Points on a hilly landscape, in no order, each with its height.
From any point a ball rolls to the lowest of the 6 points nearest to it. It stops when none of these is lower. Distance is the straight distance between rows; heights are no part of it.
j_269 height 298: [135  60 150 110 146  94 128 126 103 109  87 118 120 146 127  88 103 147
 167 111 119  93 127 164 157  79  98 114 191 115 142 112 144  99  99]
j_491 height 378: [124  51 122 102 112 134 126 155 137 110 120 111 170 161 107 117  68 141
 134 166  99 144 101 158 223  53 133 200 204  90 129 160 167  95 179]
j_607 height 553: [106 168  90 126  81  98 140 144 119 155 163 120 127  79 127 153 175 126
  55 107 113 146 161 120  78 155 171 114  63 119  64 139 106 199 157]
j_135 height 209: [110  76 111 108 137 140 155 134 147  77 152 144 154 142 141  66  76  87
 159 162 161 147 117 119 176 138 115 141 199 147 148 104 134  85 140]
j_859 height 220: [147 112 130 121 126 131 125 121 151  71 139 132  89 112 142  84 102 107
 163 168 165 131 115 113 134 153 134 127 153 145 132  98 148 147 152]
j_104 height 228: [150 111 139 111 111 134 121 146 166 101 137 130 118 118 130 106  81 115
 160 166 135 130 108 116 151 132 124 139 172 126 139 127 167 116 178]
j_696 height 322: [114  90 149 135 150 122 137 131 117 104  82 132 162 167 140 105 111 150
 154 129 110 107 145 138 165  97  79 123 164 114 155 105 125  92  79]
j_509 height 247: [121 143 119 147 135 172 112 111 112 116 151 145 122 137 138 123 110  95
 143 151 162 125 148  73 124 169  87 103 125 148 148 127  98 109  83]
j_758 height 356: [159  73 150 116 114 109 135 144 138 111  93 103 133 138 121 133  82 167
 134 141 121 124 124 145 182  78 123 172 181 100 130 136 167 104 156]
j_412 height 294: [113 171 112 135 105 187 127 107 166 131 144 120 122  76 129 139 158  92
 143 141 164 130 148 100 111 156 151 142  95 133 136 110 128 146 139]
j_28 height 326: [142  58 152 125 164  87 133 106  78  99  93 125 122 147 100 100 123 125
 177  94  85 104 104 160 137  76  85  88 166 132 159  88 136  98  83]
j_711 height 561: [126 178 109 138 115 114 137 128 135 149 141 100  84 122 127 138 182 132
 100 104 145 142 135 134  88 152 177 119  60 160 105 130 125 162 154]
j_557 height 522: [144  36 148 104 107  78 115 144 107 123  88  86 152 154 127 118 104 170
 126 145 100 130  99 182 198  53 124 175 216  80 128 149 167  82 146]
j_147 height 432: [126 187 135 172 143 163  98 111  96 181  89 140 147 150 139 166 146 151
  92 140 137 130 155 109  96 161  83 120  94  93 167 123  93 103  74]
j_965 height 664: [ 94 218  91 133 108 208 112 119 108 185 149 142 132 135 121 158 191  67
  93 141 171 141 175 101  88 157 119 106  27 128 116 142 111 155  61]
j_222 height 306: [126 107 180 153 148 142 142 136  99 115  81 140 208 197 113 111 113 148
 128 153 101 108 143 122 168 100  74 123 168 115 131 148 110  61  79]
j_979 height 425: [ 90 169 123 146 104 176 132 142 176 180 114 126 156  82 132 171 164 120
  79 116 148 137 186 114 107 145 152 161  80  94 110 106 124 162 122]
j_217 height 434: [ 84 177  86 114  55 125  88 139 142 170 182 127 166  44 135 137 132 105
  92 131 136 156 186  94 111 167 166 143  95 129  53 151 132 216 174]
j_214 height 299: [150  83 159 120 172 126 142 110  79  72 123 139 161 181 120 110 108 113
 163 157  87 110  99 132 133 100  78  87 137 156 162 107 130  78  60]
j_865 height 276: [136 152 128 131  93 177 125 126 169 111 148 117 133  81 141 125 135  89
 132 155 153 150 133  93 133 146 139 159 112 149 134 135 142 136 162]
j_584 height 360: [129  50 169 101 174 100 130 122  81  85  74 117 170 186 120 110 138 138
 172 106  98 104  93 153 172  63  82  96 185 125 145 111 145  73  68]
j_734 height 202: [ 89 178 122 114  92  86 129 142 136 178 146 130 150  87 135 186 138 210
  46  74 116 140 166 134 102 151 174 162  87  74  78 169 107 209 158]
j_149 height 226: [128  64 143 113 174 147 151 123  91  45 141 140 180 165 107  82 107 101
 171 145 115 105  90 135 170 111  91 106 160 175 138 102 136  71  86]
j_197 height 477: [174  79 147 105 102 106 115 162 141 155  91 117 177 129  96 170  75 176
  98 111 111 114 108 136 191  73 134 175 198  92 119 168 147 132 166]
j_53 height 435: [132  74 149 123 104 123 125 147 127 142  74 112 159 158 121 142 106 177
 111 115 123 118 141 156 188  62  89 183 186  98 172 121 135 102 130]
j_573 height 412: [149 138 131 135 141 104 139 117 144 124 131 127  52 135 125 109 131 124
 154 113 128 123  92 142 100 149 152 105 115 130 117 116 141 147 145]
j_499 height 275: [140 128 126 131  98 139 102 156 190 129 155 127 174  74 108 147  98 126
 109 137 129 132 145  94 144 119 161 167 146 142 114 153 160 140 181]
j_825 height 439: [158  84 152 111 109 113 124 154 127 142  80 102 143 131 110 173 102 181
 112 108 130 121 116 156 171  77 132 176 180  85 141 157 166 119 155]
j_697 height 297: [125 169 124 161 122 155 128 121 131 187  96 139 110 134 130 182 153 138
 106 104 147 129 133 117 118 148 111 120  95 103 153 115 122 142 105]
j_341 height 145: [143  83 143 125 160 144 145 113 110  72 145 153 150 125 128  89  97  75
 174 147 147 108 116 114 128 146  95  83 144 177 164  92 111 103  96]
j_933 height 304: [153 120 129 105 146  79 124 125 145 107 151 118 110 109 128 148 107 148
 150 120 109 128  90 111 117 131 157 142 143 140 121 168 168 171 190]
j_175 height 369: [116 170 135 156 144 162 115 119 118 159 112 157 111 143 135 160 130 137
 118 126 134 130 143  96 117 156  87 121  93 135 156 120 105 113  83]
j_619 height 225: [142  73 136 121 174 123 131 102  76  76 134 131 115 169 115 100 104  98
 179 136 110  98  98 125 118 109  76  77 131 142 167  91 122 103  90]
j_575 height 235: [149  87 134 110 101 113 114 144 174  78 153 135 130 108 128 100  72 112
 166 180 138 144  88 118 159 121 150 140 177 156 124 156 168 127 193]
j_836 height 244: [115 125 177 168 152 158 134 128 101 110 125 139 180 187 119 109 124 131
 116 175 116 113 155  99 116 136  79 114 143 140 134 127  97  64  70]
j_165 height 537: [138 178 101 147 173 144 120 111 108 137 159 149  68 152 142 125 138  76
 154 147 129 133 102 117  61 166 122  56 103 151 120  83  77 123  66]
j_655 height 410: [117 171 111 173 146 136 131 124 131 169 120 127  82 153 144 163 169 134
 116  87 153 141 135 148 101 143 146 119  75 112 142 121 103 141 111]
j_405 height 250: [172  91 130 100 131  95 113 138 144  94 134 141 103 109 117 120  82 143
 165 143 114 113  98 117 129 123 155 155 175 134 115 151 179 136 197]
j_973 height 441: [135 152 134 161 149 110 131 123 129 158 105 118  57 149 134 149 158 165
 119  89 138 118 117 152 109 131 140 129 102 111 132 122 113 145 142]
j_830 height 366: [117 172  94 138  96 157 114 109 127 134 168 114 109  90 139 109 179  74
 118 144 160 163 138 126 100 150 162 125  63 146 116 128 145 177 146]
j_345 height 314: [126 163 114 148 120 187 121 114 150 146 116 141 150 134 127 155 118  99
 104 153 163 141 166  96 141 152 103 144 122 129 152 135 104  91 108]
j_924 height 280: [123 153 121 134 163 151 117 108  94 112 157 144 114 132 137 104 111  73
 183 159 144 118 113  96  86 178 103  66 123 163 138  83  98 136  81]
j_578 height 216: [111 105 120 126 136 152 149 125 141  80 135 151 135 141 143 101  92 106
 140 156 146 131 152 119 174 140  96 139 165 140 154 121 118  92 121]
j_127 height 241: [133  51 115  87 105  98 121 161 138  83 160 139 136 125 105  90  58 123
 161 176 109 136  84 152 196 100 137 159 209 141 116 157 181 103 195]
j_475 height 325: [117 187 100 143 144 163 110  98 125 134 163 135  89 130 154 115 127  78
 163 148 162 138 132  99  81 182 117  89  95 151 119 113 106 140  79]
j_932 height 311: [116 119 195 163 145 187 188 134 103 112 114 141 217 239  89  76  89 106
 123 167 126  95 110 117 167  92 123 136 164 118 134 133 105  42  59]
j_962 height 282: [135 106 134 136 144 120 125 132 134 122 100 133  85 137 133 122  90 137
 151 132 140 117 117 132 137 129 113 130 159 113 151 111 137 118 132]
j_532 height 401: [168  98 149  79 154  79 116 131 134 140 130 112 119 102 107 156  95 177
 151  98 104 118  88 139 148 101 150 168 166 110 133 176 179 143 175]
j_344 height 346: [124 153 111 148 134 148 125 108 141 133 138 128  59 126 142 110 137  83
 161 140 150 130 105 125  96 167 155 103 106 148 122 107 111 135 127]
j_779 height 249: [156  77 139  93 112  79 111 127 142  79 137 128 109 121 112 105  76 123
 189 167 111 128  82 124 161 126 134 141 191 147 115 159 179 123 189]
j_488 height 268: [125 140 124 147 128 158 125 120 145 166  99 139 107 117 126 155 140 145
 119 125 138 121 136 113 141 141 116 151 115 102 158 125 131 122 119]
j_751 height 289: [135  45 141  99 109  99 133 147 138  85 114 104 132 146 115  86  70 142
 145 164 104 122  87 170 183  75 122 147 208 120 120 135 168  75 165]
j_980 height 446: [147 144 116 120 134  89 146 118 133 126 172 117 101 116 131 143 165 140
 128 102 107 142 108 124  83 143 175 141  90 148 105 149 141 167 179]
j_248 height 422: [114 129 130 108 129  94 112 158 155 154 142 134 157  66 130 194 117 178
  78  82  91 117 135 117 118 133 169 165 110 101  93 160 135 184 166]
j_866 height 278: [160  67 148  88 112  86 117 153 132  88 132 120 116 128 113 110  67 160
 155 155 104 113  90 139 168  97 130 152 189 125 110 169 179 115 181]
j_975 height 246: [149 124 154 127 122 136 145 121 162 122 119 110 102 117 127 146 108 130
 136 143 137 111 123 113 137 124 140 154 137 120 134 125 147 144 159]
j_707 height 267: [118  72 158 118 169 125 162 127 108  83  91 144 165 174 127  98 102 126
 163 137 102 110 113 135 178  89  75 106 169 144 134 110 122  73  84]
j_337 height 404: [100 201  98 134  79 155 123 131 138 134 174 123 154  53 121 124 171  86
  93 150 154 163 172 103  96 141 163 141  65 123  80 126 130 193 155]
j_188 height 296: [133  29 154 112 164  74 133  93  83  83  90  97 123 147 111  99 124 120
 189  97  83  97  83 180 158  71 105  95 167 130 150 100 157  70  82]
j_262 height 586: [ 90 204  84 147 116 161 124 131 141 203 112 134 132 121 127 169 178 105
  67  99 147 129 182 126 107 153 139 123  37 103 110 124 101 165  64]
j_967 height 701: [115 191  70 134 113 158  94 109 119 143 161 128  62 139 159 116 206  94
 110 118 146 150 153 135  85 182 169  87  47 162 106 118 110 156  84]
j_387 height 100: [143 103 158 137 154 153 151 117  69  63 162 134 186 159 107  91 109  79
 150 179 119 114 108 114 115 144  84 101 145 176 158 106 111  69  65]
j_844 height 732: [149 150 122 153 187  81 141 115  96 151 125 128  55 156 119 113 136 146
 140  77 128 103  91 176  84 126 110  51 127 135 124 100  70 135 102]
j_211 height 273: [149 151 157 140 127 125 142 142 146 187  83 123 115 105 133 175 147 173
  99  71 143 110 123 144 122 115 143 159 118  88 135 113 126 143 143]
j_790 height 237: [154 108 129 116 104 151 144 158 158  98 127 120 140 120 126 125 101 135
 123 165 138 137 122 118 165 115 139 173 164 136 152 142 148 115 173]
j_599 height 343: [113 155 143 162 143 164 113 117  97 157 107 143 156 167 136 138 114 139
 112 155 135 121 159 106 124 137  71 132 121 101 158 122  96  97  76]
j_594 height 288: [128 140 120 111  93 195 142 161 191 133 133 122 189  80 129 147 104 111
  91 157 136 150 147  94 157 111 155 183 165 133 113 138 115 126 164]
j_47 height 573: [117 213 111 164 131 129 112 132 109 177 103 132  63 169 137 160 196 161
  70  69 133 133 125 179  82 145 154  81  55 132 142 136  77 130  83]
j_914 height 328: [159  97 150 116 135  83 120 119 129 132  89 113  85 128 117 114  96 159
 152 112 129 109 101 144 139 111 115 140 171 102 132 133 156 125 148]
j_888 height 329: [ 82  76 153 119 135 127 155 144 132 123 100 135 195 192 127 100  98 145
 145 131 108 115 139 144 216  92  91 175 183 108 149 140 121  77 107]
j_98 height 206: [150  48 150 108 181 118 134 103  80  61 122 117 149 166 112  97 125 107
 193 141  87  95  77 154 167  85  77  79 150 158 155  97 136  71  65]
j_846 height 377: [129 108 156 150 162 115 115 131  99 121  91 133 116 152 123 114 117 153
 149 111 119 103 132 143 123 118  79 110 150 100 172  90 118 112  85]
j_587 height 340: [144 149 119 146 117 111 137 116 162 108 155 117  87 108 141 132 145 109
 164 142 133 142 107 118  98 144 160 124 100 152 107 138 151 157 199]
j_238 height 357: [120 175 107 141  96 136 127 114 145 138 149 116 128  92 139 152 181 108
 111 120 135 150 138 117  87 140 174 130  74 138  87 135 135 169 161]
j_82 height 334: [167  83 145 114 151  75 137 118 118 110  98 116  65 140 117  98 101 143
 177 110 121 112  97 146 115 121 118 123 171 100 124 127 143 128 163]
j_991 height 582: [138 153 114  92 138  70 126 125 129 147 147 104 100 118 140 144 175 161
 113  74 102 127  93 154  97 140 165 135  88 140 104 174 125 163 185]
j_638 height 381: [119 182 103 144 102 173 129 124 153 174 123 120 138  71 118 171 181 107
  82 120 147 148 164 106 107 139 151 147  89 113 109 111 134 159 121]
j_843 height 284: [ 96  89 165 131 141 158 170 133 107  89 107 155 213 208 110  92 107 131
 157 134  97 111 122 118 191  87  90 138 169 122 127 153 119  70  79]
j_728 height 233: [116  38 138 104 150 106 156 123 113  75 112 135 140 154 110  84 106 117
 171 136 104 100 109 144 174  92  82 106 187 146 149  90 129  79 107]
j_244 height 239: [102 102 153 150 138 162 165 117 112  85 129 148 203 201 130  99  88 118
 119 162 129 141 160 113 153 112  92 140 152 141 131 140 106  57  84]
j_904 height 515: [ 93 191  94 118  54  86 106 152 140 186 164 128 154  78 147 178 121 170
  51  89 138 157 173 107 113 159 170 156  91  94  62 175 113 208 158]
j_928 height 286: [125 133 118 118  97 190 143 133 153 139 126 140 154 120 127 152 116 118
 104 145 141 132 154  96 176 126 108 166 148 130 165 122 109 108 139]
j_470 height 234: [125  91 124 116 110 167 166 149 149 108 126 128 180 149 120 114  77 120
 117 155 133 147 134 130 211 100 124 189 192 132 156 143 125  91 166]
j_955 height 146: [135 183 111 152 174 118 114 126 121 139 134 123  49 166 149 123 166 129
 131  92 128 125 113 177  74 166 152  42  66 143 124 102  86 130  91]
j_820 height 785: [143 156  57  48 103  62 116 144 105 145 177 132 102  67 156 151 167 161
  81  64 117 142 138 157 124 174 189 107 116 150  97 161  98 197 198]
j_137 height 188: [146 134 139 135 123 156 136 147 169 171  82 125 147 112 115 170 119 161
  96 115 138 115 147 121 134 121 137 167 133 100 134 114 131 131 133]
j_449 height 204: [117 147 110 125 101 133 118 126 154 130 156 122 141  82 126 151 146  96
 125 135 124 145 130 106 106 141 161 146  84 147 108 124 156 173 182]
j_115 height 187: [140 100 185 141 175 113 134 128  68 104  66 118 198 205 109 101 132 141
 144 146  92  77 111 146 133  72  87  95 164 108 133 116 130  57  44]
j_671 height 290: [124 160 114 133  99 123 108 117 129 114 202 107 117  74 132 115 147  85
 167 150 140 165 118 128  99 149 173 131  83 171 106 123 160 177 186]
j_246 height 315: [125 153 142 134 113 130 123 152 153 173 132 117 143  94 114 175 148 160
  86  94 125 121 130 134 115 121 153 163 111 106 104 128 136 169 150]
j_77 height 541: [140 133 129 151 174 109 119 127  71 137 118 131  94 158 129 116 116 125
 147 108  96 100 119 141  83 141  75  80 121 119 148 101  83 114  80]
j_102 height 305: [126 132 109 121 120  96 106 137 155 129 159 130 162  57 119 167 125 126
 132 122 118 124 118  96 126 128 169 148 118 158  99 172 153 170 192]
j_730 height 324: [142  91 145 151 138 114 124 133 121 143  88 126 107 138 130 117 108 167
 126 121 135 121 143 140 154 107 100 141 159  93 165 120 134 112 130]
j_882 height 170: [136 113 148 152 153 160 146 103 102  96 138 140 180 164 128 104 114 109
 139 174 127 125 135  93 122 144  73  91 137 150 146 121  95  75  73]
j_259 height 889: [134 188 112 130 159  92  91 118 115 144 133 131  36 162 136 112 209 155
  95  83 135 131 137 193  59 167 166  33  61 160 131 118  80 120 110]
j_164 height 91: [126 176 130 157 124 144 140 126 138 192  85 125  99 124 131 188 170 156
  69  73 141 137 145 141  90 138 157 134  75  99 137 113 103 155 106]
j_947 height 438: [120 170 117 160 148 131 123 110 129 141 134 157  64 139 155 138 129 107
 148 127 146 125 111 117  97 167 114  98 105 127 150 103 109 138 103]
j_672 height 320: [149  43 145  88 130  77 149 124 126  78 131 105 105 123 118  77  76 121
 160 144 105 109  88 159 149 101 134 122 200 117 119 121 166 108 166]
j_258 height 388: [ 91 156  92 117  91 103 101 135 144 157 174 133 173  49 128 150 131 132
 109 130 130 143 162 107 111 152 172 139  89 131  57 158 143 194 177]
j_321 height 641: [128 190 112 149 156 145 114 113 118 165 134 139  71 171 162 149 158 118
 125 120 116 135 122 137  82 176 116  76  71 133 138 109  93 137  70]
j_96 height 479: [ 92 185 138 131  91 109 143 147 148 192 129 112 127  85 130 178 159 196
  29  84 116 154 164 131  87 141 174 142  72  82  71 143 109 196 139]
j_876 height 217: [102  70 120 105 118 146 161 143 137  87 134 153 166 164 125  70  72 113
 143 161 130 152 127 113 192 118 126 169 209 132 155 129 133  93 134]
j_20 height 367: [140 116 135 144 154 122 136 111 113 136 120 142  75 147 140 115 106 134
 161 120 135 108 123 124 103 145  91  90 138 125 138  97 113 134  98]
j_688 height 483: [ 96 215  88 141 128 194 115 106 129 167 144 140  97 135 156 143 177  80
 138 136 166 141 141 106  94 173 131 103  68 133 120 128 109 138  66]
j_151 height 308: [146 102 137 119 126 116 123 147 165 139 126 115 144  89 104 175 107 153
 129 114 110 107 119 112 138 101 151 166 132 123 119 159 164 148 185]
j_543 height 227: [123 143 121 123 131 166 121 119 144 115 148 146 124 123 150  85 102  73
 162 156 164 145 135  96 133 171 101 107 147 151 136 112 118 110 107]
j_946 height 355: [115 169 120 125 103 185 125 123 171 180 119 113 151  89 119 172 153 108
  98 135 163 136 174  99 136 141 128 160 103 112 127 121 119 138 113]
j_113 height 158: [143  96 163 134 171 141 138 114  83  92 105 136 174 164 112 107 108 131
 155 142  94 104 135 117 125 119  76  84 134 139 154  98 116  93  65]
j_367 height 372: [118 109 154 147 139 129 118 126  96 120  70 133 161 175 126 119 124 179
 121 126 105 102 159 123 147  88  81 143 159 110 151 132 109  89  67]
j_799 height 421: [140  85 158 136 173  78 133 124  93 129  96 127  93 141 118  94 115 137
 161  84 111 111 115 160 111  95  90  88 159 114 164 108 126 116  91]
j_872 height 478: [110 186  84 150  98 171 101 109 132 130 171 102  88 106 159 110 218  65
 138 160 164 168 142 127  79 164 162 108  51 162 105 109 126 164 109]
j_692 height 748: [139 191  87 122 102  95 127 120 108 126 146 106  89  94 138 125 202 122
  60 108 134 156 142 143  78 170 177  96  49 154  90 147 108 171 172]
j_376 height 371: [114  37 153 108 128  82 138 126 119 101  82 110 144 149 122 106 114 144
 156 127 111 108 129 177 191  74 100 143 209  89 127 110 162  76 118]
j_213 height 242: [153  99 128  96 113 114 120 146 152  94 121 124 114 117 111 124  99 133
 149 163 106 118 106 114 154 107 149 152 167 131 127 154 169 122 188]
j_64 height 413: [107 169 122 142 110 127 149 148 153 177 117 115 133  91 121 168 169 152
  77  91 128 130 159 125  97 141 171 157  76  91  97 130 123 153 142]
j_577 height 255: [136 141 128 139 104 165 131 137 175 139 130 126 144  90 112 158 113 121
 103 150 129 131 149 100 138 115 136 168 123 117 134 136 139 136 147]
j_442 height 361: [125 212 133 175 137 133 117 141  96 186 103 153  86 174 140 171 168 167
  98  87 138 135 126 159  83 149 124 107  72  99 149 124  87 124  58]
j_6 height 331: [128 135  94 103 113  94 111 125 144 136 191 133 146  51 138 141 150 105
 161 138 124 154 111 107 115 131 168 131  87 170 106 157 149 194 201]
j_397 height 440: [123 163 116 148 126 122 138 113 127 141 152 122  73 124 152 128 185 117
 126 125 131 135 115 139  94 151 168 123  82 146 113 117 125 165 146]
j_179 height 219: [131  67 126 101 104 127 153 154 147  57 164 135 157 128 132  39  67  80
 163 194 138 160  90 141 190 113 140 151 212 149 126 125 170  93 172]
j_202 height 808: [120 179  90 139 117 142 128 123 118 174 132 116  68 141 148 148 224 130
  64  76 144 160 148 167  90 161 184  83  32 148 121 125  94 138 106]
j_425 height 892: [142 187  83  84 125  67 125 133  96 121 172 140  99  98 141 137 207 162
  56  78 108 161 137 161  85 174 177  84  61 154 112 154 107 183 201]
j_266 height 391: [124 101 160 133 128 107 107 138 103 143  68 126 143 173 132 135 109 179
 125  92 129 102 151 146 162  92  80 163 174  95 176 128 134 109  93]
j_802 height 279: [119 133 120 121  89 119  97 143 165 120 178 126 174  48 132 132 118  94
 137 147 135 156 127  87 123 130 166 145 103 164 109 146 150 159 195]
j_611 height 337: [125 110 134 148 134 147 119 119 116 134  93 146 129 149 129 136 118 158
 125 116 139 114 146 117 146 114  76 136 143 120 174 117 102 103 104]
j_853 height 287: [180  77 148  81 142  61 109 126 135  98 129 115  86 120 120 118  90 151
 190 128  96 122  93 149 139 105 139 136 188 111 111 166 168 119 175]
j_660 height 690: [131 178 119 147 151  99 129 109 120 137 152 123  66 151 141 115 196 143
 102  96 131 141 118 167  84 162 169  84  71 147 113 124 107 147 162]
j_22 height 348: [151  36 156 109 140  68 146 105 118  97  95 104  98 128 105  73 100 148
 171 105 104 104  98 160 146  87 116 112 190 107 119 107 155  86 128]
j_415 height 295: [126 120 127 134 150 136 121 108 119 134 109 155 115 138 132 120 108 127
 155 131 129 113 146 113 123 139  81 109 135 129 161 103 103 111  95]
j_637 height 450: [121 154 104 116 103  88 130 124 116 130 184 123 113  78 135 142 172 119
 113 111 118 147 114 130  94 132 172 131  80 159  90 146 127 199 189]
j_95 height 552: [ 77 192  87 119  79 195 131 129 139 172 141 123 151  82 125 130 193  77
  91 132 182 146 191 133 100 150 155 139  53 118  91 128 112 183  98]
j_154 height 213: [128  79 133 110 127 139 137 129 142  79 133 139 142 145 138  70  75  94
 159 176 157 135 138 135 171 132 114 138 169 143 153 109 137 107 145]
j_109 height 215: [115  61 127 104 142 130 170 121 118  60 153 145 179 148 125  59 105  86
 167 147 126 124 108 129 186 126 108 120 189 180 144  90 127  66 111]
j_296 height 442: [128 124 171 160 158 126 117 128  75 135  98 153 148 178 134 125 115 170
 129 120 108 100 146 126 101 121  61 109 142 110 157 109 111 102  46]
j_81 height 485: [116 191  98 136 141 172  96 100 115 144 177 141  86 141 163 130 159  71
 144 154 138 144 126 115  60 183 123  61  67 151 118 112  96 144  58]
j_908 height 259: [126 165 112 135 127 172 114 115 144 133 138 128 105 118 150 128 142  91
 153 152 161 141 140 103 106 172 131 130 108 141 131 109 130 143 114]
j_551 height 342: [112 183 103 138 130 179 115 107 131 171 120 137 101 121 140 164 153  95
 118 123 165 133 145  96 112 152 127 134  90 115 147 138 118 132 102]
j_334 height 600: [119 131  94  89 122  67 127 120 128 144 170 135 128  84 141 162 146 159
 120  69  97 143 113 142 102 143 174 132 121 143 106 161 138 207 195]
j_650 height 307: [136 139 121 149 126 151 137 125 158 151 125 123  92 114 131 149 140 119
 124 124 141 127 138 124 101 146 150 142  98 126 132 117 134 144 160]
j_383 height 636: [110 160 107  93 117  67 130 133 120 172 157 128 142  76 150 170 152 187
  58  55  90 128 137 141  97 151 189 120  97 106  88 164 108 201 169]
j_112 height 330: [154  49 134 108 142 103 147 123 131  87 128 120  96 126 110  86  78 108
 169 149 130 122  99 135 130 112 109 109 191 132 123 100 157 109 141]
j_21 height 462: [111 199 116 157 128 193 104 105 101 166 142 143 138 160 135 141 131  93
  90 179 158 134 154  82  74 166  85 112  78 106 143 141  85 102  63]
j_690 height 212: [148  82 165 140 168 150 157 119  88  65 116 118 203 198  98  91 112 104
 157 171  98  87  96 115 155  93  81 107 142 160 146 122 120  55  62]
j_609 height 285: [140 139 140 158 127 134 135 136 117 159  81 146 123 131 139 162 124 175
 114 109 149 134 135 123 129 127  90 150 133  96 170 119 121 137 102]
j_306 height 461: [165 132 138 123 152  86 137 121 121 125 121 107  55 140 137 114 153 159
 155  91 124 115  84 154  95 133 166 125 136 129 113 146 137 149 179]
j_276 height 868: [130 194 105 116 144 102 119 121 115 155 140 108  60 142 130 131 224 163
  73  77 134 149 141 183  85 166 171  73  39 153 130 127  93 138 141]
j_71 height 210: [ 87 170 106 135  86  99 116 143 166 163 164 128 152  62 118 174 134 148
  85 112 127 148 167 108  99 144 179 164  87 106  73 149 141 189 172]
j_437 height 313: [ 99 167 105 130  71 123 112 132 127 134 177 129 137  43 130 140 157 106
 110 128 127 165 152 114  97 137 162 140  73 152  85 147 150 194 172]
j_896 height 403: [116  87 173 136 152  88 122 127  99 110  49 130 162 176 127 125 126 164
 145 106  92  97 128 151 171  72  79 123 192  85 140 117 130  89  57]
j_968 height 420: [131 165 129 123 116 110 141 131 135 150 133 120 121 111 133 156 164 154
  94  90 123 131 117 138  93 123 167 149  82 122 102 126 137 168 170]
j_119 height 341: [107 169 124 155 140 179 105 108 110 148 151 142 116 149 139 130 127  77
 119 166 148 136 142  94  84 181  86  78  99 136 143 122 101 117  60]
j_539 height 370: [114  91 149 139 127 132 135 139 115 136  72 131 180 163 134 130 100 169
 135 121 122 125 148 141 179  96  83 145 175 108 171 139 109  84  92]
j_474 height 264: [141 138 137 126 110 143 108 132 170  98 165 131 142  78 129 115 128  78
 158 172 146 145 113  89 121 134 160 148 120 160 120 136 152 142 186]
j_880 height 211: [119 154 121 126 107 118 128 140 146 157 153 122 147  80 131 174 143 155
  89 106 109 138 136 110 101 135 173 143  84 123  83 148 139 177 171]
j_858 height 248: [151 116 120 117 105 147 100 155 187  97 160 127 166  85 121 129  77 101
 135 163 134 148 115 104 170 114 164 169 163 168 132 163 162 123 186]
j_626 height 277: [130  49 125 111 111 128 142 154 149  88 124 118 145 163 106  97  66 130
 121 168 119 135  95 154 208  83 115 173 207 123 130 158 168  99 167]
j_574 height 274: [153  98 128 109  97 144 137 169 174 122 108 121 168  93 110 157  91 152
 103 155 126 128 114 120 176  92 156 162 173 121 117 139 141 126 167]
j_567 height 417: [118 156 117 133  95 178 115 141 185 143 148 115 168  59 129 146 156 114
  90 155 148 133 189  91 114 117 147 164 100 130  94 124 131 166 152]
j_739 height 556: [148 108 135 152 184  94 141 123  78 125 110 137  97 140 127 113 130 123
 168  81 105 100 104 157  87 107  86  73 127 121 159  86  99 121  85]
j_756 height 218: [101  87 138 120 131 149 150 129 123  88 146 158 174 171 129  80  94 103
 142 175 138 139 147 111 171 131  84 138 179 151 142 123 115  71  93]
j_287 height 510: [107 219 102 141 120 203 109 121 119 200 134 144 144 134 130 176 176  95
  85 120 168 132 172  89 109 155 106 126  60  97 122 147 103 129  73]
j_589 height 359: [151 132 147 131 131  96 134 128 141 162 107 116  90 127 114 147 124 184
 106  90 139 120 106 143 117 108 143 152 135  96 130 144 148 150 159]
j_732 height 281: [ 99  49 143 111 133 127 151 137 123  94  94 124 160 177 113  88 100 142
 158 141 117 120 141 157 201  87 108 147 184 120 140 115 137  79 125]

For each start below, name the point where the ball stops.
j_853 => j_135
j_672 => j_135
j_991 => j_71
j_825 => j_135
j_276 => j_449
j_20 => j_135
j_843 => j_387

Call two points neighbours if one is among the 6 nearest of the other. Go from one point of each pair to the other, from neighbour to neighbour, staying as low as possible. Name the highest point that can't be avoided.
j_164, j_387 => j_211
j_387, j_449 => j_474
j_98, j_137 => j_975
